Each row is a point on a landscape with many valleys, with its height.
From any point a ball takes the steepest step (drop divided by distance) to one of its 2 nearest points. It stops when none of these is lower. Distance is the straight distance between rows; heights are no part of it.
z972 (h 698): [71,258,-203,-279,-360,-253,-283,-197,-3,83,-77,434,176,23,43,-293,-337,-96,-94,296,99,-240]
z48 (h 841): [-282,-15,-146,-97,-197,-170,14,-98,133,177,-247,-40,92,68,166,28,-169,-265,-554,37,-37,-152]
z44 (h 488): [300,19,118,93,47,7,24,322,152,11,8,-242,-97,2,-191,382,49,279,310,-225,249,61]
z190 (h 385): [-271,82,-32,245,46,-99,64,-87,-51,29,-6,-28,-221,-178,378,-282,-109,-159,-359,-226,-167,-7]
z566 (h 674): [-3,-77,-99,-80,62,52,-208,262,70,-389,309,260,267,-129,-99,-222,71,79,49,33,-208,-162]
z944 (h 511): [-61,57,107,29,-33,119,99,-56,-48,90,-76,-119,-156,123,86,-79,79,-10,101,20,31,49]
z900 (h 412): [29,185,70,-81,-113,-203,68,-78,215,242,-332,-200,177,-131,110,58,-56,-255,-263,-71,172,150]
z90 (h 376): [-70,-244,208,-183,-33,212,210,-172,-176,259,-141,-171,-239,63,-51,33,-92,-427,-70,-186,161,21]
z702 (h 655): [-191,-34,176,50,302,15,312,143,-70,-107,93,23,-20,40,60,33,-62,53,69,-186,-276,88]
z913 (h 207): [-158,289,-147,23,18,9,251,127,78,34,-120,-107,30,-92,393,-156,19,39,-68,-70,-94,-40]
z140 (h 306): [-184,33,-293,296,98,24,-146,-73,-37,51,-29,-284,-286,-105,500,-99,40,4,-268,36,-267,-152]
z574 (h 573): [38,351,-166,-273,-147,-318,-252,-57,-33,-98,2,468,121,-94,99,-508,-184,148,-64,285,75,-82]
z181 (h 343): [212,-60,-14,132,113,361,51,-5,-127,-36,84,-2,-169,-38,-160,0,198,189,421,-139,-49,104]
z248 (h 769): [-104,-310,156,5,9,281,-15,-94,-292,33,81,-47,-222,216,-232,43,113,11,143,103,-105,-66]
z878 (h 405): [-22,171,-72,-118,-156,-262,-154,33,-37,-77,3,251,203,-86,50,-220,-16,-27,102,342,-43,-121]
z276 (h 603): [60,-117,17,177,87,152,-94,105,178,-200,209,-129,152,157,-82,103,284,247,219,128,-26,18]
z87 (h 189): [213,-55,-3,-86,-135,158,-38,167,-16,-7,107,53,-268,137,-114,205,-59,10,42,-130,-140,16]
z486 (h 197): [-48,35,-38,-75,-245,11,-133,23,235,160,-192,-204,92,217,51,151,76,36,-126,316,76,-139]
z27 (h 442): [43,-99,212,24,136,91,177,145,183,-60,-46,-211,156,33,-90,106,105,118,142,-139,127,-56]
z532 (h 186): [178,138,-1,-180,-299,-21,-216,85,284,31,-90,-15,-112,140,32,13,-53,245,-20,-43,94,-12]
z380 (h 398): [200,-329,216,-100,-75,162,215,-235,-71,231,-150,-242,-189,-74,-247,80,-53,-189,91,-212,275,-40]
z503 (h 354): [-98,-226,158,-177,135,398,324,-182,-360,167,-95,-351,-325,174,72,167,56,-194,-40,-225,179,119]
z192 (h 836): [26,135,-226,-40,315,-89,-75,255,-212,-354,343,241,92,-346,191,-254,237,294,-91,136,-448,-11]
z735 (h 394): [-94,59,63,24,322,212,56,205,-365,-141,260,210,-37,43,17,-129,168,479,-7,-115,-287,251]
z484 (h 873): [-53,250,-154,39,-99,-314,-273,-272,-135,-91,57,287,-42,-87,310,-310,-87,-167,-185,237,-88,5]
z599 (h 283): [44,-228,97,204,137,351,189,-211,-353,-34,59,30,-123,50,-125,49,49,303,477,-148,-90,306]
z170 (h 332): [-224,-6,-98,320,203,-138,-20,-144,-70,130,-161,-489,-156,-60,469,-24,-37,-129,-438,-21,-106,-66]
z602 (h 766): [-68,159,-171,-261,-320,-264,-185,-134,64,134,-120,389,206,41,58,25,-356,-249,-342,183,31,-147]
z227 (h 416): [-149,-113,310,77,192,71,204,-101,228,93,-164,-360,117,77,106,64,175,151,-39,14,131,-3]
z156 (h 252): [-87,325,-113,-202,-41,-180,-31,273,22,-34,-57,106,159,-34,46,-205,75,137,286,218,134,-110]
z782 (h 602): [73,159,148,-4,-248,-306,-191,25,166,-118,39,187,205,-41,-219,-194,-212,-175,69,12,250,62]
z762 (h 346): [195,-107,197,-126,-172,-138,-86,-39,145,284,-150,-126,24,35,-232,220,-82,-230,-30,127,364,-199]
z32 (h 274): [-210,-44,67,320,285,328,71,56,-237,-84,120,-58,-2,100,138,31,185,499,-22,-136,-291,143]
z881 (h 556): [-72,-137,220,5,-203,-212,-45,-118,104,33,-28,132,206,3,-153,54,-111,-396,-15,99,60,-179]
z284 (h 355): [-331,-75,-1,222,-16,-167,-184,-188,-20,62,-76,-188,-69,60,286,-100,-63,-149,-463,128,-145,-82]
z299 (h 563): [65,-117,-147,-57,-185,23,-272,178,205,-210,188,189,251,44,-176,-126,-41,24,139,119,19,-295]
z232 (h 454): [254,119,-227,-163,232,139,-152,594,-38,-259,329,276,156,-161,-219,19,288,379,336,32,-81,40]
z194 (h 829): [-83,-39,-218,-86,-211,-184,-100,-254,295,271,-278,-54,334,-94,16,102,-217,-302,-443,176,21,-82]
z854 (h 406): [234,169,-213,-185,-212,-158,-384,185,318,-58,-50,-43,155,-51,-167,1,-72,197,266,182,419,-160]
z826 (h 595): [-24,-44,222,139,-13,-23,-23,-92,93,-172,143,-42,24,30,-147,-129,80,42,293,23,172,220]
z752 (h 588): [-17,57,84,96,-231,-270,-193,-337,116,-8,-48,166,192,68,-2,-70,-109,-257,-189,250,40,20]
z739 (h 691): [4,-324,76,40,158,93,382,44,-83,-122,57,159,40,-20,-173,117,-73,-10,237,-314,-150,41]
z459 (h 749): [17,-444,192,-16,-33,118,38,37,-39,11,37,-12,5,76,-400,187,-29,-25,231,-55,-29,-99]
z246 (h 471): [402,-55,-83,10,-229,-170,-127,13,383,26,-154,-90,119,-225,-243,156,-121,-105,157,-29,327,-146]
z592 (h 268): [145,-270,-31,8,18,404,143,25,-147,113,21,-16,-311,139,-187,374,57,57,209,-135,-171,123]
z173 (h 389): [-123,194,-26,41,122,-120,225,-68,-93,40,-66,-33,-203,101,267,109,-69,-318,-232,-142,-86,245]
z201 (h 898): [-220,210,75,103,-69,-255,-57,-157,-109,-71,90,146,-78,-32,214,-218,33,-188,-113,106,-96,240]
z905 (h 622): [60,26,111,173,75,-137,-192,22,254,-314,260,-31,201,83,47,-81,204,106,128,68,-42,178]
z245 (h 324): [37,-149,-84,26,142,336,172,22,-374,-37,168,169,-294,160,-90,250,92,129,41,-225,-303,348]
z921 (h 464): [103,-65,-164,-32,-196,-62,-193,-155,358,-80,-31,46,281,-93,-137,-123,-32,-45,21,84,184,-334]
z999 (h 872): [-160,-114,-108,42,-74,70,156,14,-4,5,-53,-1,51,-130,32,-62,82,-192,20,86,-191,-261]
z760 (h 456): [195,-36,139,70,163,-133,341,-64,85,87,-129,-104,11,-39,-74,324,-5,-263,194,-142,154,153]
z493 (h 80): [-72,272,-57,-24,65,91,149,287,49,-40,-71,34,15,-48,125,-134,130,213,194,68,-117,-41]
z19 (h 303): [254,148,-138,-82,-206,57,-276,188,196,-105,75,34,-80,-54,-110,-101,92,230,284,91,119,-93]
z948 (h 423): [313,-29,-73,6,-32,230,-257,97,-278,-55,270,136,-199,-21,-247,106,231,247,376,7,1,85]
z677 (h 520): [295,-16,0,90,181,82,37,429,127,-177,206,-50,36,-134,-351,358,6,238,401,-306,53,-52]
z786 (h 264): [-279,-73,-128,290,234,65,25,-6,-219,-62,-15,-157,-159,-23,260,-12,55,98,-167,-27,-260,-71]
z266 (h 356): [-295,94,1,205,117,-115,232,-226,-86,141,-138,-257,-108,-137,345,-23,-33,-315,-338,-100,-3,37]
z933 (h 506): [-90,-28,79,70,441,249,201,42,-691,-108,130,270,-155,39,7,8,98,387,166,-262,-245,391]
z935 (h 104): [230,78,79,-208,-165,77,67,277,127,142,-130,-118,-262,130,-72,147,-184,40,-26,-160,127,6]
z652 (h 414): [0,14,-20,65,-161,-151,-47,-89,407,-54,-75,-36,380,-135,27,-150,-13,-124,-225,-38,187,-54]
z789 (h 284): [-133,291,-204,47,-39,-155,211,36,314,83,-192,-130,280,-180,311,-114,-24,44,-226,61,69,34]
z799 (h 393): [-104,-209,207,-74,91,-62,213,-81,188,165,-210,-208,241,-12,-30,127,116,-136,-190,142,121,-185]
z387 (h 328): [-257,-119,-6,44,281,450,382,-264,-479,24,-16,-274,-343,125,181,11,-51,-23,33,-283,69,258]
z545 (h 485): [-17,-74,163,21,182,159,379,-160,-125,173,-186,-207,-96,25,-4,152,58,-142,237,-62,164,84]
z374 (h 854): [-293,-125,-102,-105,-51,27,57,23,56,150,-235,-67,73,-65,158,-77,-57,-104,-336,23,-173,-387]
z333 (h 807): [-110,171,-392,-145,-253,-206,-128,-201,310,194,-309,288,388,-47,-6,34,-388,-120,-447,193,163,-22]
z636 (h 228): [2,-331,172,181,175,120,248,-307,-130,-45,69,-128,-74,153,-135,137,12,110,349,-71,36,375]
z690 (h 467): [173,-122,250,6,200,93,208,121,16,42,-156,-316,-38,-7,-301,299,-2,245,323,-183,276,-92]
z993 (h 426): [-70,129,-63,-48,-174,-135,32,-46,88,24,4,107,-89,-22,236,-242,-200,-173,-346,-141,-131,-16]
z95 (h 232): [291,171,-208,-297,148,8,-195,308,-259,-179,287,251,36,-139,-200,0,343,318,195,275,-213,-10]
z929 (h 314): [186,-110,132,3,-105,13,17,4,21,179,-68,-258,-141,159,-207,291,58,-116,215,151,163,-58]
z506 (h 477): [-1,54,48,-114,-256,-37,-83,-68,-115,122,-30,222,-210,11,8,-197,-244,-305,-131,-81,46,-88]
z72 (h 422): [83,73,-20,-4,-25,-24,287,-87,53,189,-142,-212,-181,63,76,280,-29,-340,-119,-158,107,160]
z558 (h 839): [-171,108,8,4,-165,-101,-271,-244,-335,15,91,185,-128,126,272,-298,-73,-185,-356,224,-104,-157]
z309 (h 362): [14,224,-164,18,-90,-253,104,-13,422,87,-302,-43,452,-267,32,-36,-59,-211,-160,43,287,106]
z129 (h 812): [-219,-61,148,99,-68,-2,-156,-226,-319,-5,144,48,-233,-17,112,-424,-54,-143,-165,-27,-153,-76]
z500 (h 654): [168,97,-97,-94,-231,-378,-382,11,262,-157,55,426,401,-112,-258,-110,-382,-126,-22,56,373,-120]
z753 (h 584): [285,167,-158,-168,-312,-217,-310,11,343,-165,61,304,43,-89,-114,14,-249,-38,3,-15,231,-192]
z502 (h 544): [-96,75,175,-212,-84,-96,-20,43,-172,-82,78,323,-178,17,38,-233,-85,-68,-76,-11,-107,-83]
z689 (h 262): [78,-98,43,-9,-58,-73,-143,179,146,21,8,-210,154,136,-132,231,66,94,139,292,76,-219]
z941 (h 330): [-46,28,-186,128,154,79,-50,43,-274,-24,242,83,-155,15,102,114,219,148,-107,212,-564,69]
z917 (h 144): [-72,194,-26,-41,-191,39,-204,-94,204,185,-235,-274,-15,153,285,-87,80,89,-326,146,167,36]
z398 (h 726): [-21,-341,70,122,160,263,186,54,-173,-111,119,33,113,73,-416,117,-10,183,391,-172,-8,9]
z202 (h 370): [20,-192,301,-231,-66,-119,46,-73,161,381,-290,-320,106,59,-44,209,-16,-243,-295,84,330,-111]
z781 (h 562): [234,-181,-62,141,138,3,-122,215,183,-245,204,-117,127,-15,-255,343,134,131,388,7,98,54]
z123 (h 542): [78,224,122,6,-118,-36,29,86,170,50,-181,-62,73,-56,104,-135,42,-19,184,-13,266,-27]
z783 (h 521): [-48,-35,63,-235,-266,-93,-159,-95,-30,208,-140,184,-21,136,-162,-30,-268,-380,-90,126,181,-260]
z424 (h 430): [276,-243,65,-28,-85,42,72,-95,244,27,-29,-207,-98,-227,-206,117,-72,-46,187,-157,261,-166]
z770 (h 614): [-123,-25,175,-58,71,-83,24,173,-134,-80,183,150,-4,107,-146,-122,-17,106,107,-12,-136,87]
z732 (h 217): [-256,-40,-93,316,459,239,76,-13,-406,20,57,-220,-234,98,216,151,72,314,-190,-89,-370,116]
z521 (h 435): [277,125,-111,-98,46,163,-160,181,-229,2,217,243,-208,-21,-79,29,219,195,161,130,-283,49]
z316 (h 419): [-76,93,-164,66,119,-93,-167,35,-41,-155,117,52,-21,39,192,-65,64,156,-165,238,-308,36]
z520 (h 522): [317,133,-260,-67,-334,-236,-176,-50,457,27,-207,105,208,-121,-144,35,-251,-37,-85,-30,291,15]
z244 (h 267): [-164,-239,268,188,133,248,199,-378,-79,-51,30,-224,-72,55,55,20,68,95,60,-212,58,246]
z11 (h 570): [96,167,231,-28,3,-247,41,138,156,-94,20,24,85,-19,-149,-110,6,-53,285,-56,254,167]
z930 (h 571): [58,171,-29,-174,221,80,12,540,-69,-193,188,257,73,40,-106,24,141,294,102,-36,-171,65]
z149 (h 789): [-219,-166,28,46,100,183,10,-168,-416,15,181,51,-285,94,8,-177,63,-137,86,20,-219,38]
z665 (h 170): [-14,-105,-124,-38,301,94,-6,1,-378,-116,354,260,-255,52,22,138,237,193,-74,-79,-510,290]
z208 (h 445): [82,90,180,-100,28,-2,368,-148,34,350,-327,-216,78,-94,41,118,-18,-435,-249,-206,338,123]
z247 (h 298): [-135,35,100,198,221,242,325,-215,-215,-57,24,-123,-251,29,150,-49,32,102,118,-378,-91,286]
z895 (h 759): [33,-43,-280,116,208,140,-87,226,-24,-312,374,224,189,-162,-4,-141,261,196,20,42,-444,-140]
z896 (h 390): [-253,34,-103,75,-14,-176,-306,-97,173,-71,-10,-44,63,129,290,-142,-30,120,-349,176,-129,-58]

For each start below, name the point where the ball stops.
z374 -> z493
z677 -> z917
z484 -> z506
z520 -> z636

Call two points neighbours if one is among the 2 nearest of the other. Go from one point of each pair to the other, from neighbour to neighbour, staying as low as possible. Name the highest point that can't be avoided.
z665 / z309 -> z208
z732 / z665 -> z316
z636 / z95 -> z521
z935 / z665 -> z245
z732 / z917 -> z896
